Each row is a point on a landscape with many valleys, with its height.
From any point a ball rolls to the lowest of the 2 points nearest to it. It stops when none of these is lower. Distance is the straight distance between rows; heights are no part of it.
J65 height 7.72: [-15  20  -9  -9  23  -8 -27   4 -19  -1  15  12   5 -23   2  13  16 -16
 -30 -25  19  30   4  10  -5  -7  -2  13 -31 -24 -13   8  20  -1  -7 -14
  -4  -9  -4  -1  13  11 -34  -7  -2 -22  -8]
J463 height 7.05: [-12  15 -16  -7   1 -14  25 -23 -10 -29  10 -12 -16   7 -33  15  -1  23
  13  -8  35   5 -15  15 -15 -14  -3  -7 -17  13  57  14   5 -11 -13  25
  20  13  -7 -17   5   0 -14 -19  13   0  20]
J442 height 5.93: [ -4 -12 -16  24  -7   9  19   6  30  18  -8 -26 -19  34   5 -29  -9  -2
  20  -3  -1 -43  12  21 -18 -11   2 -35 -10  37  10  -4 -13  17  17   9
  -3  14   4  21 -21 -14   0   2  28   0 -18]
J807 height 3.70: [-17  26  -5  -7   2  -5   5   0 -39 -25  18  18 -14 -44  -5   4 -10  -2
 -10 -20  26  44  -5   7   5 -32  16  -5 -37  -6   7  33  18 -15  -6 -11
 -10 -13   5 -49  19  25  -9 -17  16 -27   6]
J10 height 5.91: [ 10 -13  39  -8  -8   5  -8  14   4  11   7  22   3 -20  21  19  -2  -5
  -9  18   0   4 -15 -35  17  20 -12  29  61 -13 -48  -2  -7   7  25 -21
 -11   7  -2   3 -11  -4  35   2 -43  59  19]
J354 height 3.41: [-18 -25  28  -5 -27 -13  12  -9  -6  -7   2  -6  18 -16  25  16  -8   1
   2 -16  -5  -8 -19 -16   2  24  -1  -1  12   8  -2 -17  -4  -9  11  -9
   5   8 -17 -18  14  19  -7  22 -12  12   9]
J802 height 4.70: [-44   4 -10  -2  -4  15   8  -3  -1 -19   1 -12 -32  -6  12  31   4   9
 -19 -31   9 -14 -36   0  -3  16   4  11   3  35  23   4  13  15  33  17
  12   1 -25  11  18  37  -6   4 -14  29  34]
J24 height 2.34: [-23 -19  25   0 -14   3   6  -2 -22  -7  -1   6  32 -28  59  -6 -27  -6
 -14 -30 -45  -4 -18  -7  13  16   6  -1 -14  -1 -10  -7   1 -17  19  -7
   8   7 -16  -9  48  40   5  35 -13  -6 -15]
J19 height 1.67: [-20 -22  -3   8 -13   2  12   6  14   0 -22 -17   1  19   7   8   9   7
   6 -14  36 -33   1   9  -9  35   7 -18   5  32   2 -14  -4  19   9   8
 -14  13  -5  34 -16 -21 -22  -3   0  16   5]
J242 height 2.84: [ 14  22 -18  -9  25 -15 -22  -5   1   6  19  -3   7  12 -37   7  24  -5
  -5  12   6  16  17  15 -13 -24 -26  21   0 -34   9  11  10  -5 -34   0
   5  -4   5   0  -6 -16 -17 -13  -5 -12 -11]
J521 height 2.98: [  4  -4 -11  -9   8 -20   4 -21   0  -3   6 -19  28  25 -24   1   1   8
  14  -4  -2  -9  10  11 -13   4 -15  -7 -10 -16  31 -16   0 -17 -29  14
  22   9  -6  -2  14 -11 -18   4   4 -28 -14]
J690 height 2.83: [ 12   2  -1 -14  -9   1  28 -10  -2 -27 -22 -12   1  20 -12   8  -6  25
  23   6  16   5 -10 -16   1  25  14 -11   3  24  28  -6  -5 -13   3  31
  13  12 -12  -8   4  -2  11   7  10  -7  26]
J272 height 6.56: [ 16  22  -5  -8   2  14  -2  13 -21 -18 -18  28 -17 -17 -15   5  -1  12
   7  19  39  44   4 -27  21  10  33  -2  -2  11  -9  21   1  -9  -6  -6
 -20 -13   7 -11 -13 -13  20 -23   5  -4  23]
J26 height 4.71: [ 13  25 -17   6   6  19  14   9 -16 -12 -10  21 -31  -1 -15 -33 -13   5
   5   8  23  30  21  -2  -1 -41  30 -33 -40  15  16  31   1   0  -8   6
 -14 -11  18 -15  -4  -3  28 -23  35 -33  -6]
J238 height 2.72: [ 35   7 -20  -1  17  12  -5   8  22  11 -21 -17   1  40 -34  -8  23  11
  18  34 -11 -12  24  -5   7   6  -5  20  29 -14   2  -3 -14   1  -7  24
  -3   8  13  42 -26 -33  16  -3  -7   6  -6]
J156 height 2.75: [  9  21  -8 -19   4  -8   3 -14 -24 -24  19   2  -8  -9 -33  14  -1  10
   8   5   7  30 -11  -7  -5 -29  -2  19   1 -16  25  18   8 -20 -12   4
  13  -6  -2 -40   9  15   4  -9   3 -11  21]
J35 height 5.18: [-13 -12   1   2 -19  27  11  15 -14 -19 -30  21  -9 -11  38  -1 -19   6
 -10 -29  27  10 -14  -1   6  43  38 -30 -42  34  -2  -1   9   2  24   6
  -8   4  -8  10  14  11  11   3  11 -14   7]
J757 height 6.87: [ 34   8 -12 -11  11 -23 -12  -7 -12 -11 -15   8  30   4 -39  -5  -7   2
  24  26  13  28  21 -14   8   7  -7   2  10 -34   1   8  -3 -30 -46  -5
   1   2   8 -17  -9 -37   9 -15   4 -23  -4]
J809 height 6.50: [ 10  35 -26  10  10   5   8   3  11  -7  13   3 -39  10 -42  -6  19  13
   7  30  15   8   5  18 -15 -40 -14   4  -3   7  31  34   3   7 -13  13
  -5  -3  16  -5 -34 -15  16 -37  14  13   6]
J58 height 3.93: [-43 -19  18  -1 -18 -19   6  -5  -3  -9  17  -2  -9 -21  22  36   7  -2
  -8 -22  35 -19 -31   0  -6  21  -7   6  20  18   9  -5   9  12  15 -17
   7   7 -17  -2  -3  13 -31   4 -23  40  20]
J622 height 2.76: [ 19  -8  -2  -6  -5  10  15   6  15  -7 -24 -14  -6  26  -8   4  12  16
  12  24   0 -15  -1 -22   7  26   8  11  28  16   6  -9 -13   7  17  25
  -3   4  -1  20 -16  -9  20   7  -6  19  22]
J166 height 4.45: [  4  -7  30  11 -36  -9  16  10   1  -6   2  24 -14 -29   8   4  -4   5
  17  27  29  14  -6 -18  13  11   6 -13  34  22 -19  20 -14  -4  10 -40
 -24  -1   4 -37 -33 -22  16 -20   4  42  19]
J479 height 4.32: [-41 -20   8   9 -14  14   4   4  -2  -6 -16   3   0  -6  57  12   1   0
 -29 -34  10 -18 -15   8   2  37  19 -10 -17  33 -10 -11   6   9  30  -1
 -10   7 -14  34  18  17 -17   9 -13  14   1]
J908 height 1.61: [-20 -25   9   0   1  11   7  -3 -15   4 -10   0  35 -13  39 -15 -25  -2
 -17 -43 -40 -16 -10  14  13  26   7 -18 -38  -9   2 -20  -2   1   3  10
  16   6  -7   8  46  36 -10  35  -2 -25 -32]
J198 height 4.56: [-15  18 -18  11  14   8 -20  24   7   8   5   7 -28  -5  -6  26  32  -1
 -21   0  37  -4  -5  15  -2   9  -7  10  13  14 -11  11  17  33   5  -7
 -16  -8   8  38 -33 -11 -20 -24 -15  36  10]
J976 height 8.02: [-34  12  10  14   7  -7 -29   6  -2  22  30  18 -11 -29  37   2  15 -24
 -34 -17  -6   7   3  20  -2 -30 -18   8  -9 -14 -36  10  15  12  12 -35
 -14 -16   4   9   0  18 -25   2 -13  21  -9]
J916 height 1.77: [ 32  36 -26 -13  28  17 -15   0   7  -3  11  -4 -21  26 -50  11  24  16
  -6  23 -19  -2  -5  -2 -19 -23 -19  38  24 -15  29   8   6   5 -10  35
  18   1   6  26 -14  -3  27  -5 -18  14  13]
J6 height 4.66: [-12 -15  28   2 -19 -25 -11   2  -7  11  27  14  15 -31  22   8   0 -12
   2   1   9   6  -6  -4   2  -4 -21   2  20 -14 -28   2  -2  -4   0 -43
 -12  -2  -2 -27 -14  -5 -14   0  -8  27   0]
J146 height 4.40: [ 25   0 -26 -11  35  23 -12  -1   4   5 -30 -21  17  39 -16 -18  17 -11
  -9  12 -36 -10  37   0   4  -2  -1  28 -10 -26   4 -19  -8   4 -14  39
   6  -6  14  42  18  -9   7   9  -6 -37 -30]
J797 height 3.47: [ -2   4 -12 -11  22   2   6 -21  -3  -9   9 -28  15  28 -24   4   1   9
  -1 -10 -32  -9   3   3 -10  -3 -14  15  -9 -18  33 -18  -1  -7 -12  31
  30   6  -9   4  40  15 -15  15   0 -25 -11]
J739 height 6.83: [ 15   8  -4 -11  -6   7   2  13 -28 -21 -31  34   0 -21  -6   2 -13  12
  10  -1  64  40   7 -13  16  31  49 -24 -30  10  -2   5   2 -16 -14   2
 -15  -4   5  -7  -5 -24  12 -23  17 -30  13]
J617 height 3.88: [-39 -37  31   0 -26  -5   9 -12  -1  -1  -7  -1  18 -12  53  21   1   0
 -21 -25   3 -26 -12  -7   4  35   9   8  14  17 -18 -23   0   6  23 -10
  -8  13 -13  22  15   8 -13  18 -29  30  -1]
J194 height 2.44: [-35 -18  -6   8  -2 -19   3  -6  14  11   5 -17   5  11   0  10  11   2
  -3 -19  29 -36   4  25 -18   7 -12 -15  -8  14  10 -15   3  22 -10   0
   2  10  -6  28  -9 -17 -46   2  -1  12  -9]
J487 height 4.11: [ -4  -8   4 -19  17 -27 -26 -11 -22   5   4   0  48 -10  -4  10   3 -15
  -8 -15   3   3  16   3  -3   5 -11  18   0 -44 -20 -22   6  -9 -36  -9
   8  -2   2   0  19  -7 -36   9 -13 -27 -19]
J254 height 4.23: [ -2  26 -11   8   3   1   2   2 -18  -8  15  18 -21 -19 -13 -13   4  -3
  -3   3  22  34  13  12  -6 -43   6 -16 -36   3   7  34  10   1 -11  -6
 -14 -18  15 -31  -7   3  -3 -25  26 -20  -2]
J772 height 0.74: [-25 -40  10  -2  -7  -1  14 -13  -1  13 -12 -12  31   2  29 -11 -15  -3
 -10 -39 -25 -41  -2  24   3  19   4 -20 -23   0  -5 -37  -1  17  -7   6
  10  10   0  24  26   8 -27  33  -6 -12 -35]
J219 height 5.72: [ -5  -7  18 -18   3   2 -20   6 -14   6  14  20   2 -18  15  33  11  -1
 -22  -6   9   6 -17 -22  13  18 -13  39  48 -22 -34 -11  10  15  14  -9
  -3   4  -3  18  -6  -2   0   6 -54  49  17]
J821 height 2.14: [ 16  -4 -17 -10   1   4  20  -1  13 -17 -31 -22   2  34 -22   9  15  28
  23  13  24 -14   4  -8   1  35   7   1   9  21  29 -12 -10  -5   0  38
   7  17  -7  29 -15 -25   8   1  -3   6  23]
J379 height 7.52: [-25   5  -7 -15   8 -10  -7  -4 -22 -15   6  -3  12 -15   2  28  10  -3
 -14 -36  28  15 -16   8  -6  21   6   7 -27  -5  14  -5  17  -4  -4   5
   6   3 -16   1  25  14 -39   1  -3 -16   4]
J686 height 5.38: [-20  22  -7  -6  10  21  14  -9 -11 -25   3 -14 -21  -5   0   4 -14  15
  -7 -22 -30  16 -22  -9   1  -5  15  11 -19  18  29   4   4  -8  26  25
  18   1 -18 -18  46  50   7  17  10 -10  17]
J567 height 2.93: [  8 -37  18  -2 -24 -28  16 -16  10  13  -1 -20  39   8   1  -7 -15   0
  25  -3  -9 -25   2   3  -2  12  -5 -24  18  -1  -4 -29 -14  -8 -11  -8
  12  12  -2 -15  -1 -16 -12  16   0 -11 -16]
J101 height 4.80: [  1   1  15  10 -25   4  25   4   3  -8   2   8 -25 -13   3  -2  -8   9
  15  19  22   4 -10 -13   3  -2   7 -15  15  34   4  12  -6   1  16 -11
 -14  -3   1 -29 -22  -2  15 -11  13  26  25]
J249 height 5.70: [  6  22 -11  -6  18  28  21 -10  -9 -22  -5 -12 -16  20 -13 -11 -17  13
   5  -6 -39  12  -4  -8   0 -14  17  -3 -28  10  35   2  -1 -11  10  38
  23  -3  -7 -18  46  35  23  13  24 -35   6]
J91 height 6.53: [  8   3  -7  11   2  -2  35 -25  23   4  18 -30 -16  35 -18 -24 -20  16
  29  14 -37 -23  -4   8 -18 -29 -14 -24  -3  19  54 -13 -16  -9   1  25
  32  10  -6 -20  14   8   9   3  32 -21  -8]
J145 height 5.07: [  2 -14  17   4   6 -12 -19  -8  13  32  26  -6  13  -1  11 -15  -8 -24
  -4   9 -42 -17  18  -3   2 -34 -19  11  27 -30 -36 -16  -6   7  -5 -19
   1  -9  10   1   0   0  -6  16 -14   8 -17]
J725 height 3.87: [ -7 -30   9 -11  -1 -23  -6  -9 -14  10  -2   1  53  -4   4  -1 -14  -7
  -1 -28   2 -15   6  21  -3  24  -3 -15 -20 -29  -3 -30   3  -3 -36  -7
  14  11  -1  -1  19  -8 -37  19  -4 -38 -32]
J535 height 4.33: [-20 -19  25   3 -26 -19   1   5   1   2  14  16  -3 -22  13  24  13  -3
  -2   2  36  -5 -21  -6   0  20 -11   1  33   9 -16   5  -1  10   8 -35
 -14   2  -3 -12 -25 -12 -17  -9 -16  51  15]
J262 height 5.29: [ -8 -18  22 -11   7  -6 -14 -14   5  18  24  -3  11  -6  14   8   4 -12
 -13   0 -31 -21   2 -10   2 -15 -20  30  28 -21 -25 -26  -2  12   5  -4
   6  -5  -1  16   9   9 -10  21 -33  27  -2]
J663 height 3.83: [ 23  12   0 -16   5  19  -5   4 -17 -21 -31   6   3  -6   8  -2  -8   2
  -3   9 -19  31  -3 -39  16  21  25  24  -6  -4 -17   0  -1 -16  11  19
   1 -17  -4  -7  23  17  37  13  -5 -23  17]
J715 height 3.24: [-14  26  -1 -10  -2  -3   9  -6 -29 -21  34  11 -23 -35  -9   9  -8   0
  -6 -11   3  30 -20   0   0 -46   1  16 -10  -5  16  32  13 -13   4 -12
   5 -15   1 -52  14  40  -2  -8   9  -6  18]
J11 height 1.62: [-22 -18  -1  12  -3   1  -1   0   7  12   1 -11   9  10  18 -11  -5 -12
  -6 -27  -4 -28   2  20  -9   5   0 -27 -23  15  -1 -16  -2  15   2  -3
  -2   7  -2  19  10   0 -23  15  13 -10 -20]
J730 height 4.22: [ 26   1  14  -6  -1  16  -4   6   3  -6 -17   4  -2  -3  18 -12 -15  -5
   3  25 -45  13   3 -41  21  -3   4  22  21  -5 -30  -1 -12 -12  24   2
   1 -14  -1 -13  13  17  51  15  -4   0  11]
J836 height 6.16: [ 12 -26  13   8 -11  -3 -18   9  -7  20 -17  23  34 -17  34 -29 -33 -23
  -4 -14 -29   3   3   4  11  10  12 -24 -25 -22 -38  -1  -1  -5 -11 -28
  -7  -2  13 -17   8   9  17  14   4 -36 -35]
J710 height 5.58: [  2   0 -15  23 -11  18  18  17  28   6 -13 -17 -38  21  -2 -17   1   8
  18  15  14 -22   8   6  -7  -6   8 -24   7  44   8  12 -10  16  21   6
 -16   2   8  15 -32 -14  15 -14  27  15   9]
J494 height 5.51: [-18  -8  13  -6   3  -1 -18  -1   0  18  10  11   2  -9  22  17  15  -9
 -21  -5   2 -12   1   0   3   7  -9  24  23 -11 -35 -16   8  18   3 -13
 -10  -4   2  30  -3  -5 -22   7 -29  33   1]
J216 height 4.05: [ 21 -21  31   8 -33 -19  19   9  21  10 -14   5  11  -7   1  -2  -7   3
  26  27  10  -4   1 -21  12  27   8 -15  46  12 -29   0 -23  -6   6 -30
 -19  12   1 -16 -29 -31  20  -5   0  32   8]
J320 height 3.29: [ 14  15 -15  -7  21   6 -22   4  -2   6   0  -1   4  13 -15  -3  15  -9
  -6   9  -6  15  18  -5   0  -6  -5  18  -6 -21  -8   2   4  -1 -15   5
  -2 -11   6  11   3  -2   0  -2   1 -20  -4]
J93 height 6.40: [ 25 -10   8   3  -8 -12  -7  -1 -10   3 -11  13  30 -11   4 -29 -38 -16
  13   2 -23  10  10  -6  10  -6   3 -25 -11 -20 -13   1   0 -18 -23 -17
   5  -5  14 -38   4   3  20   6  18 -47 -25]
J203 height 2.23: [ 38  15 -21  -4  22   7  -4  -4  25   9   4 -18  -9  40 -45  -7  24  15
  14  40 -28 -17  12   0 -12 -17 -27  25  31 -20  29  -1  -6  -5 -15  32
  15  10   8  28 -19 -19  24  -5  -9   8   0]
J466 height 6.26: [ -3  -3 -18  20   9   4  20 -10  36  15   9 -35 -19  41 -18 -20  -3   6
  17   7 -19 -43   6  22 -28 -26 -19 -15  -8  21  43  -5 -11   8   1  23
  19  12  -3  13  -3  -6  -2  -1  23  -4 -14]
J393 height 3.74: [  5  15 -21   2  19  24 -27  20  -1   8 -11   6 -13   5   7   2  23 -10
 -24   0   3  13  12   0   4   6   9  17 -12  -3 -20   3   7  10   9   2
 -19 -16  10  35  -7  -3  -2  -8  -4  -6  -2]
J204 height 6.27: [ 12  40 -18   5  10  13  15  -9  -5 -10  21   4 -41   5 -33 -14   2  12
   2  26  -5  19   3   5 -13 -59  -2   3  -6   6  34  32   0   1  -9  12
   5 -12  13 -27  -8  13  23 -27  20  -5  12]
J159 height 3.40: [ 11 -51  18   0 -24 -21   7 -10  -1  23 -20  -5  59   6   8 -14 -25  -7
  17 -18 -10 -31   5  17   6  28   6 -36   0 -23 -19 -30  -5   3 -27 -12
   5  17   3  -2  -1 -22 -15  18  -3 -28 -40]
J372 height 3.97: [ 21  14 -25 -10  28  18  -2  -8  -1  -8 -13 -17   8  36 -25 -17   3  -2
  -4   3 -28   5  21   0  -4  -7   3   7 -24 -13  30  -6  -1 -10 -13  40
  17   0   3  13  32   6  15   5  13 -48 -18]
J510 height 8.17: [-10   8  12  21  -3   3 -29  16  -2  20  15  29  -3 -25  50 -21  -5 -28
 -27  -4 -22  19   8   1   5 -22  -5   0 -13 -11 -46  17   2  -9  19 -40
 -20 -18   8  -5   2  15   7   1  -2   3 -13]
J275 height 3.64: [ 36 -10  11   1 -10 -16  10   6  27  13  -6  -7  12  12 -28  -4   4  11
  32  41  -3 -12   7 -15  13  10  -7   2  54  -5  -9  -5 -23  -3  -9  -9
  -5   9   2   2 -38 -40  15  -3  -6  30  10]
J53 height 3.72: [  8   6 -16 -17  33   2 -26  -2 -15   3 -12   1  27   3 -10   4  12 -19
 -23  -9  -9  13  21  -1   0   6  -4  30 -17 -38 -11 -16   6  -2 -20  11
   7  -9   3  20  24  -1 -19   5 -14 -38 -21]
J709 height 4.54: [ 11  -7  21  14 -12  24   1   9  27  15  -9  -2  -9  -2  42 -25 -12 -14
 -11  21 -63  -6   2 -22  14 -12   4   7  14   9 -30  -4 -11  -2  43   0
  -8  -6   0   1  10  24  50  21  -5  13   2]
J805 height 6.64: [ 36  -1   7  -1   0 -23 -11  -6   0  -1 -15   1  34   5 -18 -18 -28  -7
  26  32 -24  13  18 -20  14  -7 -10  -6  23 -29 -18  -2  -7 -24 -27 -14
   3  -7  12 -33  -6 -14  25  -3   6 -28 -12]
J840 height 5.43: [  1 -11   6  29 -16  -3  -5  16  33  34  11  -3 -11   3   5 -17  10 -15
   8  17  -5 -26  10  19  -2 -16  -8 -14  25   7 -25   2 -11  20  13 -30
 -25  -1  13  12 -37 -27  -7  -4   7  27 -12]
J610 height 3.36: [ 14  13  -2 -18  -6  12  13  -7 -14 -31 -21   0 -12  -2  -9  16  -5  18
   7   9  10  26 -13 -30   8  18  22  15   6  11  13   0   5 -13   9  23
   5  -3 -10 -15  12  13  23   5  -3  -7  37]
J864 height 4.81: [ 12 -16  26  16  -8   3  -3  -2  28  26  18  -7   0  -6  23 -23 -15 -20
   3  19 -59 -14   3 -13   6 -33 -13   6  30  -8 -29 -12 -11  -1  23 -14
   1  -7  -2  -7   1  20  29  17  -8  20  -4]
J678 height 4.96: [  4 -11  28  20 -24 -14  -4   6  10  18  20  15   4 -31  26 -19 -13 -20
   6  16 -14   6   0  -4   7 -21  -9 -16  15  -3 -34  10 -11  -9  11 -49
 -20  -6   8 -36 -19  -4  10  -4   8  23  -7]
J334 height 5.05: [-19  17 -15 -12  16  21   5 -10  -5 -17  -1 -17 -16   8  -2  22   8   7
 -15 -22 -13  -2 -21  -4   0  11   7  21 -12  15  24  -6   6   7  24  31
  13  -1 -20  17  28  35  -6  15  -8   4  18]
J502 height 4.34: [-46 -18  10  11  -9   3   9  -9  13  -2  12 -14 -18  -6  27  19   1   3
 -20 -21  -4 -40 -30   1  -8   9  -7   7  17  28  13 -12   3  22  28   7
  11   8 -21  19   9  27 -18  13 -19  44  19]
J417 height 6.01: [ 17  22 -12   2   8  15  12  -8   3  -6   5  -7 -21  19 -16 -19  -8   7
  10  15 -22  10  10  -7  -5 -32   5  -8 -13   8  26  10  -4  -7  -3  18
  10  -3   4 -18   8  13  21   1  26 -23   5]
J390 height 6.32: [ 13  11  15   1 -15  10  -9  18 -16 -11 -15  34 -14 -28  11  -1  -8   0
   7  24  12  40   3 -33  26  11  20   1  12   2 -40  22  -5 -14   6 -28
 -27 -14   8 -20 -14 -11  33 -14   2  10  18]
J953 height 7.30: [-18  20 -20 -18  11   0   7 -12 -13 -34  -2 -14 -12   2 -22  30   2  10
  -7 -28  37  19 -21   8  -7  11  15   8 -29  12  43   7  15  -7   0  27
  13  10 -21  -1  24  14 -19 -10   4 -14  19]
J486 height 5.14: [ 16 -11  13  22 -19  -1   2   8  24  25   5  -1  -4   2  11 -33  -9 -15
  11  19 -26 -11  13   1   1 -22   2 -21  11   9 -25   2 -15   0  11 -28
 -18  -2  11 -10 -25 -11  13   4  18   7 -15]
J930 height 2.37: [ 20 -31  -1  -3  -6 -34  14 -20   9  10 -10 -22  49  29 -20  -8  -9  11
  31   5   1 -24  14  13  -3  15 -11 -29   5 -16  18 -26  -6 -18 -34   9
  17  19   2  -2  -9 -37 -17   7   1 -27 -25]
J358 height 2.25: [ 28  33 -20 -19  23   3  -9 -11 -11 -13  18  -3 -13  13 -45  12  14  11
  -1  18 -13  25  -5  -5 -10 -28 -15  37  13 -29  27  18  10 -14 -20  21
  20  -2  -1 -12   3   6  16 -10  -9  -3  16]
J764 height 2.92: [-23 -22  23   0 -19 -15  10  -4 -15  -3  13  -1  26 -25  32  -1 -23  -3
   6 -32 -16  -8 -16   3  -2  13  -3 -20 -15   2   4 -10   0 -15   3 -17
  12   7 -11 -31  28  26 -17  23   4 -13 -14]
J780 height 4.16: [-23  15 -19   1  26   8 -24   8   0   7  -2  -3 -14   4   5  23  30  -6
 -29 -15  27   0   5  15  -9   8   2  18 -12   5  -9  -4  18  23   0   4
 -10  -8   1  46  -8  -3 -32 -11 -11   5   3]
J975 height 5.19: [ -8  10 -10   6 -13  15  19   5  11 -17 -11  -5 -38  12  -7  10  -1  18
   9   5  30  -6 -13  -4  -4   7  12 -12   4  47  20   8   2  12  19  17
  -4   3  -6   3 -18   4  10 -16  12  22  31]
J98 height 3.30: [-11  15 -10  -8  15 -30  -7  -9  -4   0  37  -5   0  -6 -32  19  25   5
  -2   3  22   4  -6  27 -18 -27 -34  13  -3 -25  25  15  16   2 -25  -8
  14   1  -4 -15 -11  -6 -34 -17  -6   4  -3]
J68 height 5.88: [ 14 -28   5   0  -3  19 -10  11 -10  17 -42  18  31  -3  34 -20 -18 -14
 -13 -19 -14  -8   6   8  12  36  28 -15 -36 -19 -31 -14  -7   8  -3  -3
  -6  -2  10  22   8   4  11  14  -3 -36 -35]
J184 height 5.73: [ -1   3  -8  24  -8   7  -6  26  21  17  -8   1 -23   8  -4  -8  16  -2
  11  15  26 -13  11  12   5   9   6 -17  15  22 -16  12  -6  19  11 -18
 -30  -1  15  23 -40 -31  -7 -21  10  30   0]
J568 height 7.08: [ 28  15 -16 -26  21 -21 -13 -16 -16 -24  -8   6  22   7 -47  22  12  13
  12  15  23  35   6 -12   2  12  -5  29  11 -34  25   4   6 -34 -35  16
  12   6  -5  -7   1 -20   1 -15 -10 -17  16]
J642 height 4.17: [-10  17 -11  15   4  -5  -5   3  15  12  26  -3 -22   2 -13  -4  15  -9
  -3   5   6  -7   7  23 -19 -36 -21  -7 -11   5  12  18   4  17  -5  -8
  -1  -8   7  -7 -21  -5 -16 -11  18   8  -8]
J110 height 3.73: [-10  31 -16  10  14 -14  -2  -5   2   1  39   4 -23 -10 -35   1  24   0
 -12   8  13  10   2  35 -22 -54 -32  11 -19 -16  23  37  15  13 -16  -1
   5 -10  10 -26 -15   1 -19 -32   8  -2  -9]
J264 height 2.33: [-21 -10   8   5 -13 -10  -1   1 -10   1   8   3  12 -15  20  -6 -10 -10
  -3 -30   9  -2  -4  19  -9   4  -2 -32 -35  11   0  -1   7   1  -5 -16
   0   4  -4 -13  10  11 -27   8  17 -17 -12]
J14 height 6.79: [  5   2 -10   0   3 -12  38 -26   9 -15   7 -20  -8  30 -25  -8  -9  22
  30   3   6 -10  -3  12 -22 -17 -10 -25 -14  16  62  -2 -10 -19 -16  26
  28  17  -9 -20   4 -10   0 -11  26 -10   5]
J905 height 4.55: [ -4  15  -3  11   2   4 -14  15  13  12  28   6 -29  -8  -8  10  21  -5
 -12   9   6 -11  -9   9  -7 -21 -20   9  16   6  -7  16   8  24   9 -11
  -6  -9   2   8 -30  -2  -2 -10 -10  37  11]
J912 height 6.10: [ 20  -1  26   0  -9   6  -9  19   4   5  -7  24  -8 -15   8   6   1  -3
   5  31  -5  20  -4 -33  21  14   4  14  40  -3 -46   8 -11   1  17 -27
 -22  -6   6  -5 -20 -12  38  -9 -15  37  15]
J426 height 5.57: [ 10 -16  -5   4  -2  34  -6  24  -6   1 -43  28   2  -6  42 -18 -17  -4
 -13 -22   6   6  -3   3  12  41  41 -23 -56   8 -18  -4  -2   7  18   6
 -12  -5   6  24   9   6  21   3   8 -35 -16]
J239 height 4.75: [-37   1  -9   9   0  18  -4  11  -7 -12 -13   4 -11  -7  33  11   0  -3
 -22 -41  29   0 -11  15  -3  25  19 -17 -42  33   3   1  13  12  22   8
  -7  -2 -10  26  16  18 -17  -4   9  -5   4]
J129 height 3.25: [ 36 -12  -4   6   1  -9   0  17  24  25 -25 -10  14  29 -31 -10  12   8
  29  34  -2 -14  26  -2  17  19   5   4  48  -9 -24  -4 -26   0 -10  -6
 -19  16  15  33 -35 -55  14  -4  -6  20 -12]
J814 height 7.88: [-16  20   2  -4  15 -14 -32   7 -12  14  29  19  -2 -23   0  13  23 -16
 -22  -8  16  18   0  15  -1 -22 -24  21  -3 -30 -28   9  18  13  -7 -25
  -6 -17   1   0  -9   3 -31  -3 -16  15  -5]

Where does a ball stop that starts at each point below?
J272: J821
J426: J772
J417: J58
J145: J821
J975: J916
J26: J916
J184: J58

Call two points neighbours if one is among the 2 nearest of the other. Go from one point of each pair to the other, from neighbour to neighbour, staying as low as possible. Name the highest point that can't be avoided.
J58, J916: J184
J930, J242: J487
J58, J772: J568
